Points, in no order, along strands that fork, close into loops and pass close to each other.
Points whose rows are less than 93.6 apart are linked; no others are. Some points are linked to none.
motu: [ 41  31 -15  -1 -23 -23  13 -24 -18  24  17 -10   1   8  12 -24  45 -15
 -10 -15  14   7]
fifed: [-22  12   0   5  11   4 -22  -4  16   7  64  26 -25  42  -9 -10  41 -25
 -27  -8   9 -39]
Firef: [  2  -8   7 -11  29  19 -21   1  61  -3 -29  -4 -19 -41  13  17 -27  32
  20   5  -4  -1]
zol: [-13   5 -49  16 -11  -4  25  51   4  -1   2  18  52  -5 -12  10  -9 -18
  44  26  17   1]
Vigi: [ -2  10  28 -34  11  16   5  -4  34   6  31   8 -13 -39  82 -18  24  23
  12  13   0 -13]
Roke: [-30  30  29  17  -1 -12   0  -1   9  -4 -32  20 -12  12  15 -32  -1  30
  12  33 -35 -53]
rino: [  1  21  39 -13  16   7 -28 -47  11 -14  -4  -3 -58   7  38 -25  15  20
 -20  -5  -9 -24]
Nezog: [ 24 -18   3  15   3  36  24  15 -25  -3  38 -14 -34 -17  10   1  31   5
  -5   1   0 -45]
Gifel: [-37 -34  -3  -2 -32 -25  25  13 -10 -30 -16 -15  59  15  14  41 -22  30
   3  -1  21   6]
lelip: [  7 -46  -5   7 -35  16  27  13  26  -1  -1 -41  14  24 -17  48 -35   0
  -2   5  22  11]
lopom: [-28   7  -4 -13  -5 -22  11  29 -55   4  10  19  17 -14  22 -57  26 -42
  13   3  -8   6]
mafi: [ -2 -48 -22  -2 -40 -18  56   0 -53 -17  33 -13  46  -9   8   6   1 -32
 -21  -4  31  21]
rebis: [ 34   4 -17  23 -21 -20   6 -19 -13  24 -25  10   8  15 -54 -17 -35 -33
  -7  17 -33  25]
tuzu: [ 19   5  -6 -18  17  17  25  -3  -9   3   3   1  10 -47  65  12   7  44
  12  17   0 -10]
Nofev: [-14  21  31   6  -2 -14 -25 -23   9 -15 -20  -1 -16  30  53 -22  -5  48
   2  15 -30  -8]
Rarep: [  6   6  11  28  22   0 -36 -28  29 -10 -61  -5  -6  11 -42  23 -19  40
  -5  -4 -18 -15]
ref: [ 26   4  -6   9 -16  19   4   7 -18  -4 -56 -19  44 -42 -25  -4   0  30
  17  -9 -15  66]
binav: [ 28   9  15  43 -35 -23  27 -10  -7  11 -17 -21 -11  44 -49  -6 -12  11
 -24  -3 -21 -37]
taga: [ -6 -40  11 -12 -20  15  31  21 -34   1  40 -25 -31 -16   5 -31  38 -24
  12 -22  -3 -11]
Pasa: [ 13 -18 -31  12   0  35  13  24  12  21  61   2 -32 -11 -17   7  23 -29
  -4  -1  24 -32]
rade: [ -1   9 -14 -24  -5  15  10   6  11  17  32   7  -6   5  49 -10  32  -5
  14  13  19   5]
siros: [ -4 -46 -10 -15 -35   5  51   5 -13  -6  18 -23  43  13  22  27 -20   6
 -17   8  22   8]
rava: [ -1  25  -6  11  21   0 -46 -27  36   4 -31   9 -35  36 -46   0 -28  -2
  -2   4  -7  11]
poboz: [ -1 -22 -22 -16  -4   4  -1  17 -43  -4  35 -13 -15 -10 -13  22   3 -35
   5  -9  31  18]
Suse: [-16  41 -30  22   2  -6   9  29 -15   5 -22  27  50  -5  -6   2  10  33
  37  21 -11  -1]
tated: [ 17  10   8  51 -27 -21  12  -5 -47  -7 -33 -36  -2  38 -36   7   5  38
 -15 -20 -11   3]
tid: [-13 -27  -7 -12 -35 -18  28  39 -38  -8  21  -4  19 -10   4 -46  -8 -48
  12   2  -4  32]
fulo: [ 27  41   6  -6 -30 -32  12 -22  18  16   4  -6  15 -26  17 -27  37  14
  28 -23  -2  29]
bafi: [-29   9 -18 -24   2  25  -5  25 -42 -13 -47   7  35  -4  17  24  -6  49
  18  14  15  43]
vib: [ 21  10  -5  -9 -23   0 -32  12   2  10 -13 -25 -14  -3 -17 -31  16  -9
  42 -39   5  57]
daf: [-20  -3 -22  37  12 -17 -11  42  14   9  19   7 -27  20 -57   0  17 -31
  11 -10   8 -35]
sazi: [  2  -3 -19   5 -22 -17  22   7   1  18  30  13  34  -1 -10 -31 -12 -68
   5  19 -17  14]
bovig: [  0  -1  26 -33  48  34 -19 -16 -16  -9  -6  33 -39 -38  44 -12 -18  -4
   1  30 -18  -6]
zaru: [-17  24  -4  19  17  -3  30  25   2   5 -14  26  20   6  24   4   7  34
  10  47 -20 -47]
Rab: [-14  -5 -21  -9  38   2 -17  11  -2 -20  31  32  10 -54 -10  11 -20 -69
 -13  -7   5 -16]
bama: [-11 -28  -6   9  -1  39  -8  51  32  -9  -1 -26 -15  -1  20  36  -6  26
  40  15  21  -1]
bodi: [  9  39 -21  -6  22   6 -37 -15   2  17  -7  30 -13  19 -16 -13  -7 -38
   5   8  -1  19]
zek: [-23  -3  22   4   5 -10 -20  12 -16 -13  -7  -4 -57  19  -8 -42   5 -19
  22 -17 -23  -8]
gunip: [ 19  18   0  26 -26 -30   1  -2  14  15 -16 -24  -8  -8 -35 -40  21   7
  29 -31 -10  24]
tafon: [-35  -9 -13  -2   3 -20  -9  23  19  10  47  21  -5  26 -16  -2  15 -58
  -1 -12  12 -18]
mevid: [ -4   0  -6  -2  18 -57   2 -13 -55 -17 -14  18  27   1 -12   6 -21 -42
 -13 -10 -13  17]
midoz: [-18  47  26  -3  26  34 -38 -13  11  -2 -33  11 -44  24  33 -15  13  69
  22  18 -17   3]
mav: [-27 -10  25 -25  38  35  20  -7   3  -1  48  49 -15 -28  29 -30  16 -13
 -52  19 -19 -48]
fafe: [ 23 -10  36  -4  -7 -10  -1 -42  23   8  12 -14 -38  40 -10 -15  -3 -18
 -30 -27 -21  -9]
dufi: [ 36  20  -2  19 -23  -1 -15  -3  -1  29 -46   8  30  14 -35 -45  -3   0
  26  23 -36  47]
bafo: [ -8   1  20  19  19  21  -4   9  73  17  43 -12 -47  11  23   1  25  29
  13   7   5 -49]
Sotos: [ 32  30 -14   2  20 -15 -37 -39  19  12 -43  -2  36 -46 -16  32   4  24
 -13 -36  -7  51]
Nav: [ 26  -3  16  -2  10  -5   4 -48   1  -1 -21 -27  -8  -4  -2  -5  -8  -3
 -17 -39  -4  18]
zolu: [-15  31   0  -6   8 -10 -16  -3  31  11  14   9  12  16  24   8  16  21
  25  -5  16  -3]
vadan: [ 14   0  -5  -2 -13  21  13 -22 -27  13 -13  -5   4  40  27  33   1  45
 -22  12  16  15]
numuv: [ -3   3   1 -12  30  12  14   6  40 -18   0   3  -5 -72  47  36 -21  38
  10  12   3 -31]
fufem: [ 20 -10  -7 -30  16  19  19 -33  31  15  33  15   2   1  25  23 -29 -28
 -33  24  15  -5]
luz: [-31 -37  -5 -25   2  21   3  35 -10 -27   4  -9  -9  -8   0  43 -22 -14
  26  13  30  16]
vamuz: [-13  51  -1 -20  26 -22 -37 -18 -12   3   6  39   4   3  25 -49   5 -44
  -7  12 -16   5]
kos: [  8  16  10  -2  -6  18   4   6 -27  -2 -60   3  19 -11  -7 -31  -5  27
  32  18 -35  46]
pize: [-36 -21   2  -2 -14 -47 -25  19 -56 -23  21  -6  -8  22 -21 -24   1 -48
   0 -33  13  26]
noti: [ 16  15  14 -10  48  27 -22 -40  16  -1 -15  14 -46 -19  13 -12 -17  -1
 -15   9 -15 -30]
gutaz: [-28 -35  -4 -28  30  37 -22  39  11 -14  27  30  -2 -54  -1  -3 -12 -55
  15  19  -3  -6]
Kud: [ 34 -11  10  18 -15   6  26  -9   3   5 -33 -32  13 -18 -18  16 -14  25
   1 -17 -12  20]
Tez: [-27  -5  28   3  31 -10 -39   1  28 -11  35   4 -39   5  -2 -10  38 -13
 -33 -28   5 -57]
zif: [ -9  -5   8 -17  -3   3   7  -9 -13  -2  12  -1 -11  38  16  28   0  11
 -40   6  12 -23]
Vizu: [-38 -30  -4 -10 -27 -38 -26  25 -39 -22 -13 -20   9  40  -7  16   0  -7
  23 -40  20  43]
Fameg: [-19  -2  11 -16 -28 -28 -36  23  -6 -10 -39 -21  16   9 -13 -17  -3   2
  40 -38   0  62]
galot: [ 13  26 -14 -12  -8  11 -24  -9  56  25  -8  15  15  40   9  15   0  25
  10  31  13  23]
rofif: [  5 -28 -22  24 -12  -2  26  34  25   0  28  -7   9 -22 -14  23  15 -14
  20 -17  32 -22]
kulod: [  7   6   9  44 -13   3  28  -8  37   5 -22  -7 -20  27 -39  -4  -3  50
  -3   6 -12 -50]
ror: [  5  28  -6   0   0  -6 -36 -20 -30 -12 -38  -4  47   8  21  48  22  64
 -15 -25  14  48]
tubin: [ 12   5 -30   4 -14 -22  33   1  27  26  41  15  40  -8  -8   8   6 -25
  -5   9  23  -9]
tor: [-28  -8   4 -26  10  10 -29  25 -39 -43 -13   3  16 -13  35  45 -19  13
  36  10  30  27]
tob: [ -5 -19  31  -3  15  32 -18  11  48  -4  -6 -20 -28 -11  28  41   3  64
   9  -6  16  -2]
madap: [ 20 -10   1 -25  24  48  -6 -29  31  15  16  18 -40   8   4 -16 -30 -31
 -17  28 -10  -5]
furo: [ 24   8 -22  18 -22 -43  15  -3 -57   6 -29  -3  41  -2 -25  -9 -16 -15
 -14   2 -20   7]
voda: [ 30 -15 -11 -23   6  -5  14 -31  43   7  -6   0  35 -34   6  29 -43 -24
 -27   4   6  18]
ladu: [ 13   1   2   2 -28 -10  -1 -11 -59  -3 -34 -27  27  10  13  28   9  33
 -17 -16  24  47]
Dopu: [ -7 -28  24   9   9  36  22  10  48  -5  44  -3 -32   7  -6   8  -8  19
 -26  12   8 -72]
gulav: [-22 -22  32 -21  -1   9  -4   3 -35 -11  15   6 -27  26  -8 -34   7 -33
 -21   8 -22  -4]
voti: [ -3 -52 -32  -6 -17   8  35  16 -57 -18  60  -6  16 -28 -17   7  17 -45
 -17 -20  51  -1]
Ziz: [ 10  16  12  21 -23  -3 -21  -2 -21   2 -53 -21  10  48 -39  -4  15  53
  -1   1 -17  32]
bulib: [  1  15  18  19  20 -26 -18 -20  14 -15  -4  -4 -33  29 -26 -27  18 -13
 -13 -16 -17 -44]
sime: [-19  -8  -8 -28  31 -25  -2 -10 -28 -15  11  33  29 -24  11  15 -28 -60
 -33  10  -9   6]
zifo: [ 34  19 -13  24 -10  -5   6 -25  19  15 -23 -10  44 -29 -12  53  -2  50
 -14 -17  12  21]
kun: [-18  32  21 -23  33  -7 -19 -18 -38 -20 -22  16  -3 -17  35 -31  -6  -6
   8  17 -16   4]
dimav: [ 10  25  23  40  17 -11 -12 -21  20 -11 -33 -13 -22 -16 -16 -10   1  59
  -5 -12 -28 -39]
lopi: [ 41 -12 -16  -7 -14   3  60 -30  -2  26   3   6  41 -27   7   8 -39 -39
 -23   8 -12  10]
dape: [-12   1 -24  23 -17  -7 -18  19  27   6 -21 -14  12  28 -42  33  -5  19
  17 -20  13  14]
Guda: [-18 -35  20 -24   4  23  15   5 -12  12  37  19 -14 -11  -6 -25   2 -27
 -42  10  -9 -37]
Kunof: [-15 -25  23   3   7 -10  36 -16  15 -10  30 -10  -3  19   3  33 -25  11
 -50   9  -3 -68]
bas: [ 43  29 -37  22  -8  -7  12  -8  12  33  30  -5   2 -13 -28   3  14 -25
   2 -16  19  10]
mumam: [-13 -12  -1   3  -2  13 -13  43  22  -6  -6 -15 -47  14 -48 -19   3 -21
  29   3   4  -6]

A fork is a point with three links, a tip a point with one. Leave the first point through the second and follow the links. Name the first fork or tip that comes.
luz; bama: galot
Ziz; tated: noti
galot; zolu: luz
Kud; ref: gutaz
gutaz; Rab: Kud
bovig; kun: Ziz

A piece is two or more points that can be reached from each other along the links. Count, over all rows, the pieces, the separate loops (a circle has one, a figure eight two, a Y none), the forks (points with three links) and the tips (points with one).
pieces: 5
loops: 1
forks: 8
tips: 16

A tip is a point with one link. Name the tips that can be reached along the links from each point below, in the order of the rows.
tated: zol, midoz, Ziz, lopi
siros: Gifel, lelip, bafi, galot
sazi: lopom, taga, pize
zifo: mav, Sotos, gutaz
vadan: bafo, ror
